Each row is a point on a landscape with many valleys, with its height.
From any point a ball rolls to the lowest of the 2 points nearest to it. It stops when none of these is lower. Distance is the straight distance between rows; heights are no part of it.
Koti: [  3  21   4  50 -39  -6   0  51 -41  74  29  13  13 -66  10  19  23  -6
 -12  -9 -51  33  29   1  17]  h=3.21
medi: [-22  16  -3 -28  14 -15 -31   3 -18  -1  46 -13  11  10 -30 -20 -33 -36
  22 -35  29 -17  11 -20 -15]  h=2.56
vade: [ 37 -20  11 -26  14 -54 -36 -35  -9 -34  14 -23  13   5 -12 -35 -75  11
 -16  27  13 -35 -29   4 -10]  h=3.53
fepuf: [-23  -4 -12 -67  16   3  27 -29   5 -67 -13 -18  -8 -36 -20  -4 -47 -32
 -65   1 -58  31 -35   8  34]  h=4.65
nunon: [ 19 -12 -47  59 -37  33   1  39 -48  47   0  -9 -30 -32 -23  -9  73  -3
   2  -3   7   3  15 -13   4]  h=4.33
ritut: [-47  -2   7 -68  22   9  -7 -19  -9  27   5   9 -15   9  16  46 -41 -14
   4 -27  -9  28 -19  12 -34]  h=6.17
zek: [ 22  -8 -33   2  52  30 -30  -5  18 -20  -3  28  57  16  -2  -8 -67 -21
 -13  22  19  32 -16  -8  -4]  h=4.66
Gakep: [-16 -53  32   9  -4  41   9   1 -27   0  -8 -11 -49  10   6  16 -13  -2
 -12  18  33 -18 -17 -21  23]  h=2.05
vod: [ -6 -18  23  28 -18  29   4 -19  40   4  -2  37  -3  -8 -44   7   2   9
   8 -17  23   0  27 -26  41]  h=0.60
Nez: [  7  -7   0 -47 -27  -2 -22 -68  34 -38  -3  -7   4 -14 -35  -5 -42 -17
 -12  23 -27 -21 -16  36  23]  h=4.88
kabe: [-16  17  25 -10  24 -30  20 -57  -5 -40 -35  37  10  42 -25  -4 -26  30
  -5   2  -1  35  -3 -11  32]  h=4.07
meno: [-26  47 -19 -26  17 -65 -22  25 -12  50 -13 -24 -13  23  31  36 -25   9
   5 -38 -19   0  22  -1 -42]  h=5.81
lida: [ 23   9 -31  14  -7  11  27 -31   7 -29  -3 -28  12  39   8   0  24  13
  -9  -5  23  12  22   9 -33]  h=3.25
zaze: [-13  42   0 -16   6  -7 -12  24 -12  53  46  31   3 -13  24 -26   3  25
  22  37 -19 -20 -17   6  17]  h=4.48
dukag: [ 17  18 -28  53   7  -9  30  31 -15  58  10 -16  -6 -16  12 -25  -6  28
 -19   9  37  -9  10 -29 -22]  h=3.29
Rilo: [-41   8  10 -48  11 -43 -43 -40  36  18 -10  10 -10 -24  11  12 -71  77
  -5  14 -22 -18   4  -2  14]  h=6.57
gusef: [-48  13  23 -45  11 -32 -30 -28  41  -4 -18 -24 -23 -35 -33   6 -69  27
 -19  13 -39  21 -18  22   4]  h=6.72
sidez: [  4 -31 -16  64 -24  48 -17  47  45  37  -7  -1 -23 -49 -16   6  38 -11
   9  -8  25 -14  17 -44 -14]  h=2.34
gimu: [  0   0 -13  13  27  -6   2  -3 -62  -3   9 -23  16  20   8  14  30  27
 -27   1  59  18  53 -19 -24]  h=3.82
ded: [  1  16 -22  23 -45 -19   6  10 -48  81 -35  -4 -31   0 -16 -10  53  17
 -26 -30   0 -21 -10  12   4]  h=2.89
Fami: [ 17  10  25  15   2   6   3  21 -55   0  25   3   5   6  21  38  26 -31
 -17  30  52  20  38 -18 -10]  h=4.10
roz: [ 25 -12  10  29  12  -1  -9  15 -25 -15  22 -15 -10  30   5 -47  -9  28
  39 -23 -35 -15  -8 -24 -10]  h=2.92
Kab: [ -4 -29 -10  32 -28  33 -11  16  54  63  -7  -9 -14 -32 -17  19  -9 -26
   1 -45  21  -8  30  -9   3]  h=2.62
pebeg: [ -6  -3  18 -31  39 -37  22  36 -14 -18 -31 -13   5   8  20   9  26 -30
 -11 -30  34 -17 -15  53 -29]  h=6.42
lubov: [ -2  -9 -25 -35   2   9  20 -61  10   6  -7  41   7  37 -53   7 -37   0
 -16  27  10  11 -39   4  25]  h=4.79
gebe: [-41   9  13 -13  23   0  -8  29 -20 -11  41  22  -1 -11   7 -19   3 -26
  24 -22  40 -22   3 -45 -19]  h=2.93
vil: [ 23   1 -36   2   1  -9  13 -15  26 -12   4 -41  29  45 -20  -3  27  12
   2 -19 -16  -2  14  66 -17]  h=3.76
kaz: [-31  39   9  17 -33 -36  11 -48  22 -21 -11 -21   6  24  14 -21  -2  44
 -11  51   8 -14  16  -4  38]  h=2.95
Buze: [ 38 -79   7  15  35   8   8  21  28 -28  -9  31  12 -18 -14  -8   7 -26
  60  23 -36  -2 -51 -45   5]  h=3.93
Pimi: [ 55  -3  22 -17   3 -25 -47 -20 -13   4  -2   9 -21   1  12 -18 -53  29
  11  21  -1 -47 -21   1 -16]  h=4.04
nebem: [-35  47 -24 -31  -2 -22 -23  -6  29 -19  -7 -60   8  27 -22  24 -69 -31
  -7  18 -34 -20  23  53  10]  h=4.13
ful: [  1 -13  22 -10 -38 -55   9 -16 -18  50  22   9   9  -2  33  -5  37  -7
   9  14 -27 -21  -4  15  37]  h=5.30
mukam: [-21  19 -13  16  -2  33 -10  -2 -31  -2  14 -12 -24  18   9 -43  54  23
  36 -31 -19  44 -26  -8  -9]  h=1.76
gebi: [ 12  -6 -65  31  12 -30  72  23 -38  46  -2 -27  32  14  32  -8  41 -24
  -7  -4  27  34  37   5   0]  h=3.73
sof: [ 29 -26  39 -34  28 -19 -43 -26 -33  19   3  19 -35  -4 -16  10 -43  51
  21  20 -44 -13  -2  11   4]  h=4.41
tas: [-12  29  11 -14 -26 -31 -19 -25  31  27  -8 -12 -14  10 -60  21  13  29
 -20 -15  37  -4  25   4 -20]  h=3.74
Vup: [  3  -3  10 -28  25 -17 -17 -12 -11 -84  25 -31  27  -1 -15 -43 -45   1
 -25   6   3 -19 -19  -8 -21]  h=2.80
bufa: [ 13   9 -27  36 -40  43 -10  22 -44  12  31   5 -12  -4   6  -7  68  -7
  35  -5 -18   1  26 -15   9]  h=4.20
tusim: [ 25 -20  22 -27  -3   1 -10 -51  47 -35 -13  23   9 -14   7   1 -37   8
 -15   9   6  -3  -7   8   1]  h=4.46
Goto: [-35  30  54 -19 -14 -34  -2   4   2 -11  -2  -3   0 -31  52  22   5 -38
  -6  11  24   0  38  16   7]  h=4.51
bag: [ 22 -21  17  18   7 -11  25  43 -54  14  -6  14  19 -12  17  23  87  10
 -25 -24  13  40  -1   4 -21]  h=6.16
viba: [-46  29  34   4  34  13   9  56   7  -2  36  26 -31 -29   0  -9 -19   5
  32   4  19 -10 -18 -32 -14]  h=3.20
rezu: [-23  24   0 -10  20 -34 -33 -11 -19 -21  47 -34  19  20 -23 -42 -35  15
   9  11   6   0  -1 -15  -7]  h=1.99
tobiz: [ 12 -31  -5  33  -2  20  27  20 -13 -36   2   4  16   1  31  -6  48 -16
  -9  27  66 -35   3 -30 -12]  h=3.00
bugo: [-29 -26 -18 -22   4  39  -1 -47  35 -63  20  26   1 -23 -39  -7 -73  17
 -15 -20 -40   6   6 -45  20]  h=3.75
lebuv: [-35  21   1 -37  20   0   4   9 -23   9  17  18 -21  16  53  10 -16   6
  26 -33 -20  -4  -7 -14 -41]  h=6.00
kufal: [ -7   4  27  29 -23  20  10  39 -38  58  18  19   4 -28  16  29  43 -17
   8  30 -13  44  10 -10  46]  h=2.90
kavil: [ -8 -37   5 -16  -3  27  12 -58   1 -74 -19   6   1  17   7 -21 -10  -6
   7 -13 -36  24 -26  -3  35]  h=4.75
gerus: [  4 -13   7  42  -7  50 -26  48  37  13 -24   6 -47 -36   3  -8  -7  -8
  18   2   9 -32 -16 -29  -7]  h=2.08
Kida: [ -2   2 -14   4 -24  21  -9  -4  42   2  15 -32   6  -7  17 -14 -42 -44
   7  23   2 -32  11  21   8]  h=3.46
gola: [ -8  10  11   6  -3  -9 -20 -23 -22  22 -10 -36 -36  39 -57 -12 -29  28
 -28  13  28  -5 -17  -7   5]  h=5.79
Debu: [ -7 -39   0 -15   8  -2   5 -70 -23 -62 -58 -14 -15  27 -37 -22 -52   4
 -25  -7 -53  19 -16   2  61]  h=5.19
selez: [ 35  17  11  11  20  41 -37  34  -8  -9   2  19  -6  13 -27 -15 -13  15
  30  23 -35  -4  -6  32  15]  h=5.31
raro: [ 14 -14  16  -8  -5  60 -60 -14  11  -6  -6  46 -18 -23  23   4 -10  29
   2  45   4 -14 -13   8  11]  h=3.94
dos: [-18  45 -47  -1 -11 -33  24  47 -32  52  37 -15  -4 -22 -14  17  43  30
  20 -24 -48 -16  41  10 -33]  h=3.65
rako: [ 11   6   4   9   4  36 -52  25 -11  33  23  45   2 -32  12 -15  24  44
  11  32  -7 -20  -5  -5   7]  h=4.22
Kagos: [ 40   9   0   9  10 -28  21  -1   6 -12  29  -2  39  12  27  12  29  20
  -5  -8  24  19  16   2 -41]  h=2.74
kuva: [ 60   9  -1  42  13  45 -32  63 -26  31 -18  37 -17   9  -5   3   7  -5
  27  21 -40   0 -37   0   1]  h=5.16
nif: [-18 -13 -36 -24  -1  32   6  22  11  30  58  -5   0 -18  42  17  21  -4
  14 -11   1   0  -2 -13 -44]  h=4.98
kikar: [ 43 -18  18  -6  -4 -15   2  30  25  43   3 -21 -18 -17 -22  14  22  11
   5 -41 -24  -9 -20  36 -32]  h=5.62
Keta: [ 58 -52  52 -10  -2 -25  -8 -24  22 -13 -26  44 -19 -52   2  -4  14 -14
  35   6   6  31 -48   3  -3]  h=4.17
dal: [  6 -13   5  49  28  -6  36  62 -30  10  -4  15  14  13 -16   4  15 -30
   7 -15  33 -16  29 -18  37]  h=2.45
rim: [ -6  46 -37  41 -16 -19  30  11 -29  79 -12  -9 -29   7 -15 -36  24  43
   2   5  13 -12  -8 -15   3]  h=3.10
fop: [-23  -7   7   0   3  19 -11 -40  -3 -27  30  -3  12  13  19 -30  25  47
   1 -12  -5  51  -9 -25 -12]  h=2.47
muti: [-13 -46   5  -5  26  18  13  51  30   1  25  11  12 -25   5   5   5 -11
  34  -1 -11 -39  -7  12  20]  h=3.86
Bir: [-45  14 -41 -60 -24 -33  -3 -53  35 -41 -10 -21  31  14 -10   3 -33  -6
 -33   7 -40 -29 -12  29  30]  h=4.91
todiv: [ 21 -23  26   5   4  12  11 -33 -25  16 -38  38  -2  39  25  39  -2   5
 -20   6  14  30  21   1  24]  h=3.01
lis: [  9  12   3 -22  37 -26   3 -24  30 -61   4 -21  38 -12 -31 -16 -60  10
 -68  11   0  20 -15   8  -9]  h=3.51
fik: [ 18  21   2  -3  15  10 -25 -15  14 -47  20 -22  44  10   5  16 -61 -24
 -26  12  20   4  44   2 -19]  h=3.90
pavuf: [ -6  34  15   5  35  13 -13  -4  21 -24 -30  -1  -6  19 -33 -28 -48  22
  10  18 -31   2 -13  45  37]  h=5.50
kiti: [ 20   3  29  11  13  -5  24  20  40   7   4  32 -14 -26  -8 -27 -30  18
  27  42   8 -41 -44  -5  18]  h=3.04
bese: [  1  -1  -7  21 -14  47  21   9  56 -35   0 -15   0 -10  11  -1 -13 -36
   7  21  22  -4 -19  -4  -4]  h=3.05
Muf: [  7  -3  -7 -45  14 -25  11 -37  25 -74 -10 -42   9 -18 -49 -27 -45  11
 -60   2 -47  10 -48  15   8]  h=4.11
rur: [ -9  24 -13  42   3 -30  38  -2  34  14 -41 -28  37   9  13 -33   6 -35
  -3  -3  40  10  30  28  35]  h=3.06
zor: [ 45 -29  31  -4  17 -26  16 -26  33 -23  25  -6  33  15  18  12  -5  40
   4   2 -18  37   9  12 -26]  h=3.30
tumal: [  2  41 -48  15 -31 -55  18   5  -4  63 -15   4  -5  13  -1  24  12   9
   2 -60  -8 -41  49 -17 -36]  h=3.32
pume: [ -1  23 -24   4 -19 -27  37  32   9  29  50 -38   0   0 -35  -9  40  -3
  35 -15 -20 -20  17  15 -19]  h=3.88
Gagu: [ 34 -65  45  12   1   2 -17   5  36 -24 -17  24  -5 -38 -29 -14  43   3
  18  -9  11   6 -26 -10   7]  h=3.95
rores: [  3 -15  24  23   9  33   7  18  62 -35  -8   7 -32 -34  -7  -7 -53  -7
  17  23  13 -36 -37 -23   4]  h=2.54
nis: [  4 -74   7   0  19  25  34  -8  18 -71 -12  15  -1  -3  -4 -15   1  -9
  47  -9 -31   0 -40 -18  21]  h=4.31
mul: [ 46   1  20 -13  -9   8 -23 -16 -29  21   2  17 -23  15  26  -3  -3 -18
  14  25  -7  21 -49  -6 -24]  h=4.77
sadu: [-43  53 -59 -40 -24 -42 -25 -21  30 -28 -26 -62  27  28  11  26 -19 -15
 -17  26 -33 -10   3  53   4]  h=4.49
mebit: [ 14 -64 -12  -9 -17  63 -51   2  16 -45  -7  20  10  -5 -11  15  39 -40
  27  18   3 -44 -10   3  20]  h=4.47
Rida: [  6 -15  18 -51 -26 -36 -23 -45  19 -10   4  -8 -13  16 -51   9  -7  -6
  25  -6 -41 -29   4  42  16]  h=5.24
tolob: [ 10 -30  36  36 -18  -9  27  39   0  28  -9   8  -7 -43  34 -25  45 -14
   2 -27 -13  -7 -19  -2  23]  h=2.19
vofef: [ 55 -27  22  -2 -23  21 -12 -24  21  -9 -12  26 -25 -13  22  -9  -2 -19
  29  50 -10  21 -63  -8   2]  h=4.50
kedas: [  0 -24  -1  37  -8  51  11  26 -34 -15 -24   5 -34  15  15   5  31 -10
   0  26  54 -33 -17 -52   0]  h=2.60
Mopo: [  2   8  37  16 -29 -10  13  -4  -8 -16  -3 -26  -5 -12  29  21  22 -38
 -22  10  58   9  36 -10 -14]  h=4.30
Zeket: [ 25   3  15 -21  11  23 -68 -10 -15 -12  23  38  12  17 -47  -3  -1 -33
  36 -26 -10  23  14  -1  -9]  h=5.09
Dobo: [ 37 -14   0 -17  28   4  -1  54 -11  21   6  23   8  -4  -9  38  34 -15
  -3 -28   5   2 -12  38 -35]  h=5.80
mut: [-81  20  -9 -45 -16 -23 -51 -42  26  39  14  -6  -5 -12   0  -7 -34  33
   6 -11 -30 -13  12   4  24]  h=6.44
Niteb: [  1 -39  24  32  10   3  -2  36   1  14  -2  10  -9 -13  11 -24   5 -32
  28 -29   4  17 -17 -42  15]  h=1.77
Mura: [ 40 -31 -14  -1   3   3  30   7 -15  -3  24  13  29  21  28   4  29   4
  -3  34  27 -41 -22  -2  -4]  h=3.59
Makek: [-14  11  37   1 -16 -15  24 -19  15 -24   0   5 -17   1  14 -21 -34   9
   8  45  12 -48  -2  -5  32]  h=3.45
sulob: [-67  22 -35 -45  22 -35 -22 -17  13 -19 -43 -54  -2  39   2  42 -57   3
 -31 -52 -29   8   9   0 -27]  h=5.54
soku: [ -7  15   4  -2  21 -37  25  37 -45  10 -32 -38 -30   6  24   2  48  -7
  -5 -35  31  20  -2  20 -49]  h=6.31
kelan: [ 49 -28  52  20  -1 -12  14  17  22   3 -20  30  -2 -24 -28   6  47  19
  -1   8   2 -19 -21  32  18]  h=3.69
met: [ 14  15 -32   3  14  14  -9 -29 -10   6 -25  -2  23  38 -13 -39 -21 -26
 -31   3  59  20 -43   3  -9]  h=5.22
malot: [-24 -14  22 -30   0 -57  29 -21  -7  32  18  19  28   1  55   0   3 -21
  11 -11   4   6  -1 -16  18]  h=5.05
Vuz: [  1 -11 -18  20  -6  36  -5  18 -20 -33  42   9  19  24  24   6  35 -20
  50 -12 -16  -1  45 -36  -5]  h=3.97
gira: [-16  43  23   1  15 -31 -14  -1   7  18 -21 -13 -20  24 -48 -31 -25  27
  13  21  14 -37 -19  25  27]  h=5.66
Nuf: [ -8   3  -9 -26 -13  34 -29 -61 -16 -32  -7 -28 -18  10 -45 -28 -32   2
 -46  11 -26  52 -50  -2  12]  h=6.12
Nugus: [ 39 -35  23  22 -15  -9  17  67 -61  10   3  17  13 -47  37  43  67 -13
 -36  -5 -14   6 -27 -15 -23]  h=6.05
tos: [ 17  15  20  59  20 -20  52  31  11  11 -12 -10  15  19   3 -22  -2 -27
  10  15  33  13  11  -8  20]  h=2.76
zuv: [  0 -43  16  17   6  42 -20  39 -12  46 -12  22  -3 -13   9  42  35 -35
   6   4 -21  52  -7 -10  25]  h=2.46
lubi: [ -2  25   6   6  11 -31  41  16  49 -19  20 -26  37  -9  41  -1 -31 -32
  -5  14  43 -25  29   6 -22]  h=3.58
Pebo: [ 30 -22  12  23   8  21  19  51  27   5  31  16   1 -29  23  -3  11   8
  47  52 -24 -36 -24 -11  12]  h=3.49
diz: [-59  14  33 -50   7 -40  -1 -21   9 -13 -12  33  23 -11  50   2 -11 -34
  -7  10  31  21  -7   8  15]  h=4.76
Mobe: [ 15   0  30   2  -4  -8  16  -4  13 -20 -37   3  -1  25   3 -12  31  22
  11  -4  -7 -14  -5  49  25]  h=3.27
Pibol: [ 14   1 -36  33 -23   5  -4  57 -40  49   2 -21  -3 -54  21 -16  59  11
 -15 -19 -10  -4  12  16 -18]  h=4.39
ravor: [  6  42 -26   1 -18  -3  38  54 -49  12  15  10  -5 -20  25  11  64 -49
  25  21  13 -17  20  17 -14]  h=3.85
Nizod: [-24  44  10  -8  21 -50  17  39 -38  22  12  11 -11  22  40  21   0   7
  36 -53 -44  -1  27 -19 -26]  h=5.90
nisis: [ 43 -16  33 -10  14 -13 -19   1 -24  13  19  48   8  22 -44  30   1   3
  21 -18 -23  29   9   1   6]  h=4.89
sipom: [-51  50 -22 -21   3 -39 -36 -10  10   8 -17 -48  -8  22  27  31 -35  23
  -3 -44 -12  37  33  -6 -61]  h=5.70
lesom: [-37  19  11 -23  -3  56 -28 -24  -1 -77   9  27   3  -9 -21  11  -4  -8
 -22  -1   3  26  21 -13   3]  h=5.03
Sar: [  2   9  23 -21   4 -41 -13 -29  43  -1 -19  -7  16  -9 -16  -5 -20  13
 -25   2  26  -7  -5  26 -14]  h=4.08
zofe: [ 43 -36   1  20  28   0  12  87 -36  21  13  15  18 -25 -12  55  41 -33
  -9  -5  -4   9 -30 -17 -34]  h=5.93
fubi: [ 18 -56  -2  27   6  36 -26   5   1 -49  21  -9  -6  10   5 -26  -2  -3
  43 -23 -10 -15 -16 -53 -28]  h=3.31
zodo: [ 35  21 -64   9 -22 -34  35  11 -37  44  25  -5  29 -18  23 -12  72  -8
  -9   0   3  30  34  16 -33]  h=4.03
tek: [-45  -2   1  27  -8   7  30 -19  21 -11  18  -4  22  -4 -24 -18  16  18
 -10  -1  47   4  37 -14  34]  h=1.41
pugu: [ 64 -31  40  -7  35 -30 -18 -21  -9  31  -4  57 -10 -17 -46  39 -40  46
  17   4 -12   9  11   5   2]  h=4.68
tak: [ 24 -30   9  26 -27   7  51  30 -22  30 -39  46  -4  -7  15  47  36 -17
 -21 -51   8 -38  11 -12   4]  h=4.69
teto: [ -5  12   5  17  11 -27 -16  10 -24  31  36 -48  -5  17  -3 -40  -5  41
  23  -8 -17  12  -3 -10 -13]  h=2.55
Bafad: [ 30 -12  19  27   0  41 -27 -16  -2  23 -19  42  -9  11  27  28   2  50
 -20  18  17  -5  31  -4   4]  h=3.55
Gizus: [ 16  20 -11  31 -41 -13  27  48 -48  49  63   3   6 -43 -10  24  32  20
  -1 -20 -42 -16  25 -16 -24]  h=3.44
lugun: [-21 -34   0  10 -10  51 -12  37  43  -6 -11  19   6 -29 -19   3  30 -43
  25  12  22 -41  -1  13  39]  h=4.16
Vagu: [ 21   4 -19   2  42  24 -16  -8   4   0   1  36  30  22  -3 -38 -20  -8
  11  13  20  47 -55 -19  -9]  h=4.95
pivi: [ 66  -8  13  13   3  31 -46  16 -54  22 -18  58 -18  24   0   0   7  -9
  10  23   4 -12 -39 -25  -1]  h=5.01
zeva: [ -4  36 -11  17   1  10  13 -16  37 -48 -22 -42  19   8  15  -3 -49 -16
 -39  11  19  12  21  26  -5]  h=3.57
Rapa: [-47  21  -3  -6  -9  23 -11 -42 -23 -12 -21 -29 -13  33 -35  -9 -31  14
 -49  15  19  26 -16 -15  21]  h=5.92
Tesi: [ -2  44  36 -17  23  21  15  -3  18 -94 -35   9 -20  -1 -20  -5 -23  14
 -19  38  -2  14 -39  26   3]  h=2.09
mufo: [-32   7  -9  16  24   9  29  17  -5  36  -3  14  -4  22  -4  10 -22   1
   4 -14  20 -25  23  -7  27]  h=2.43
fideb: [ -1 -22  -8  -9 -22  60 -34 -29  17 -52  18  19  21   5 -13  14  13 -32
   1  20  14   5  18   1  24]  h=4.78
mos: [-15  21 -33  24   1  28  56  61 -20  13  -1  17 -19 -47  20  28  66 -16
   8  18  33  15  34 -12 -25]  h=3.63
fofi: [-39  15  23  23  11  33  18  67  -2  14  17  26 -26 -42  15  22  43   5
  20  14  15   6  -4 -35  -4]  h=3.42
Rufaz: [  9 -25  17 -26 -14 -16   2 -12  48  15   0 -22 -18  -2 -38  -7  -1 -22
  38 -42 -26 -19 -11  38 -10]  h=5.46
Las: [-18 -25  16   3 -34   2  12  18 -48  55 -21   1 -41 -25  28 -16  56  -1
 -15 -35 -11 -32 -21   2  23]  h=2.59
rigav: [ 18 -14  15   2 -21  -4   9  21 -12  18 -20  11   2 -18  38  28  36 -56
 -11 -36  32  -5  18  -1 -16]  h=4.52
lik: [ 15 -56  51  30 -13  22 -12  -8   5  11  -8  25 -40 -17 -31  11 -13  11
  10  14  18 -26  11 -29  44]  h=1.32
ladal: [ 15  -5 -22  33  14  13  -6  11 -20  19  15 -26   5 -13  28 -11  20  49
 -30  19  63  14  19 -23 -46]  h=3.54
zel: [ 11  14  17   1 -12 -12  17 -70   6  -6 -48  44  -9  64   1  23 -36  10
 -13   5   9  11   7 -10  10]  h=3.62
Zesen: [-16 -14  -5 -22   5  10   3 -62  17 -54  40   9  20  12  -7  -7 -30  48
 -12 -13 -26  20   3 -34  -8]  h=3.17
Lolo: [-22  57   1 -34  21  11  15 -12  12 -85 -28 -26  -2  18  12  -1 -31  38
 -44  36 -49  17 -27  35 -10]  h=3.02
Melo: [-13   1   5 -36   2   8  -6 -47 -24 -64 -44 -14 -17  45 -24  16 -52 -16
 -31 -23 -33  19   4  17  16]  h=5.51
keki: [-59  17 -40 -53 -33 -18 -26 -43  22 -46 -34 -62 -22  14   6  18 -26  11
 -43 -41 -52   9   3   2 -10]  h=5.33
Zafu: [-19 -14  14  17  -5  16  -5   1 -43  20   5  -2 -19  13  -5 -51  36 -15
  33 -15 -18  27 -24 -21  40]  h=1.15
Vumu: [-39  -5 -20  25  -7  -4  28   7   7  18  24 -17   4   4  16 -16   9  14
  14   4   6 -27  51  -6  34]  h=1.98
Zunut: [-14  25  -5 -32  14  -9  13 -77  10 -31 -37  40  -8  18 -48  -9 -64  34
 -10  27 -31  20 -31   0  40]  h=4.53
Pomu: [-72  28  -6 -61  -1 -10 -32 -32  18  23  -1 -11 -13  -9  25  11 -64  -4
   3 -27 -29  17 -10  -2 -21]  h=6.32
mani: [-27  38 -13  -9 -21  10  -1   2  10   2  21 -66  -3  -2  -1  19 -40 -54
  -5  50   3 -14  30  40  15]  h=3.79
suden: [  3 -43 -10  10  11  39  -9  18  57 -27   3  27  24 -15  -6   1   7 -45
  32  33   4   0 -43 -41  -6]  h=3.56
gezuf: [ -2 -22  23  14   7  15  10  -6   8  46 -31  25  -1   6   6   9  24  -7
 -11 -13  18  61  -8  -6  17]  h=2.37
Ranaz: [  7   5 -41 -28  -5 -57   6  10  11  10  33 -63  19  32 -20  -1  39  -1
  28 -18 -33 -30  -1  46 -26]  h=4.19
gere: [-18  13 -15 -27 -19   9   2  23 -20  73  65  10  -6 -25  29  28  13  10
   9   4 -36 -28   2   5 -16]  h=4.74
mes: [ 23 -45 -20   7   8   6  26 -34   1  10  22  14  25  36 -16  -8 -16   8
  -1  20   9  -2 -26  -9  18]  h=4.24
nipa: [-23  18  -8 -39  -2  19 -56 -34 -25 -36 -13  19   5  28 -32 -11 -15 -49
  12 -41  -4  26  -2   9   0]  h=5.29
sobe: [-45  18 -27 -62 -17  -2  -3 -44  14 -53 -43 -38  -9  -5  -2  -3 -42 -27
 -77 -30 -71  28 -13   0  34]  h=5.04
Lotup: [-19 -35   5  -4  -4  29   6 -12   0 -68  47   7  18  21  14 -14   1  -2
  38 -27 -11 -15  22 -38   2]  h=3.67
kosot: [ 42 -20 -27  10  30   4  -7  -7  -6  -9  14  -4  52  37  35  13 -42 -31
 -14   8  25  17  20   2 -21]  h=4.27
dip: [-36  27 -22  -8   0  40 -26 -12 -27 -11  -9   7  -1  16   4 -12  15 -22
  22 -14  28   9  22  11   9]  h=5.47
sasa: [-30  12 -13  -2 -14   3   7 -51  36  -7  17  12  34  22 -11 -14   6  61
 -21  21  14 -12  33  -1  24]  h=2.25
Tonav: [  7  45 -34   6 -12 -57  -2  -6  21  56 -16  -9  -3   2 -39  20  27  35
 -17 -42  49 -17  45   0 -46]  h=3.52
Fogus: [ 23 -24   3  41 -33  -3  -2  15   8  86   4 -14 -19 -29  -3   2   0  16
 -21 -47 -16 -13  17 -11   5]  h=2.91
Dagaz: [ 11  25   1  16   1 -66  32 -11  26  -2  12 -41  34  15  37   9  12  20
 -11  19  25  -8  29   5 -17]  h=3.19
duz: [  0  45  47  -7 -12  -2   9 -13  41 -45 -48   4 -19  11 -18  -2  25  22
   4  15  -3  21 -25  51   9]  h=2.81
Lem: [ -5  17 -58  24   6  -4  53  -1   8  26 -24 -17  31  19  25   5  19 -33
   0  20  28  26  44  37  15]  h=3.39
bodo: [ 24  22 -84  14  -9  -9   2  28 -39  45  16 -12  -1 -49  26 -35  37  13
  -4  11  16  -5  35  10 -48]  h=4.25
kofav: [-13  35 -22 -15  15  30   9  -2  13 -54  -5 -27  18  11  35 -19 -17  14
 -11  32  -5  -1  -5  46 -13]  h=3.70
kor: [ 20   7 -28  30 -32 -17 -14  19 -14  72 -30 -19 -25 -13  20  20   1   5
 -28 -46   1 -42  56   2 -20]  h=3.12
zilem: [ 34   3  -8  24   0   5  23  38 -30  11 -18 -21 -22  -9 -14  12  84  -3
  -8 -22  24  37  11  23 -40]  h=6.24

For each start below, name the point where the ball stops.
Rapa: Tesi
mut: Vup
gusef: Vup
Pibol: tek
bag: gerus
diz: Zafu
rigav: Zafu

Call two points neighbours if one is among the 2 nearest of the other. Go from one point of each pair to the other, from neighbour to neighbour, staying as low as possible. Name the highest point that can't be avoided.
tek and Tesi: tusim
zeva and Kagos: lubi
gezuf and zeva: Ranaz
Tesi and zeva: kofav
gerus and vod: Makek

Write out the way that a ball takes from each point below.
pebeg: Dobo > kikar > Rufaz > Rida > Nez > tusim > Sar > tas > Tonav > tumal > kor > Fogus > Kab > sidez > gerus
malot: diz > Goto > Mopo > Fami > gimu > ladal > dukag > rim > ded > Las > tolob > Niteb > Zafu
soku: zilem > bag > Nugus > zofe > Dobo > kikar > Rufaz > Rida > Nez > tusim > Sar > tas > Tonav > tumal > kor > Fogus > Kab > sidez > gerus
Rilo: mut > Pomu > ritut > lebuv > Nizod > meno > sipom > sulob > keki > sobe > fepuf > Muf > lis > Vup
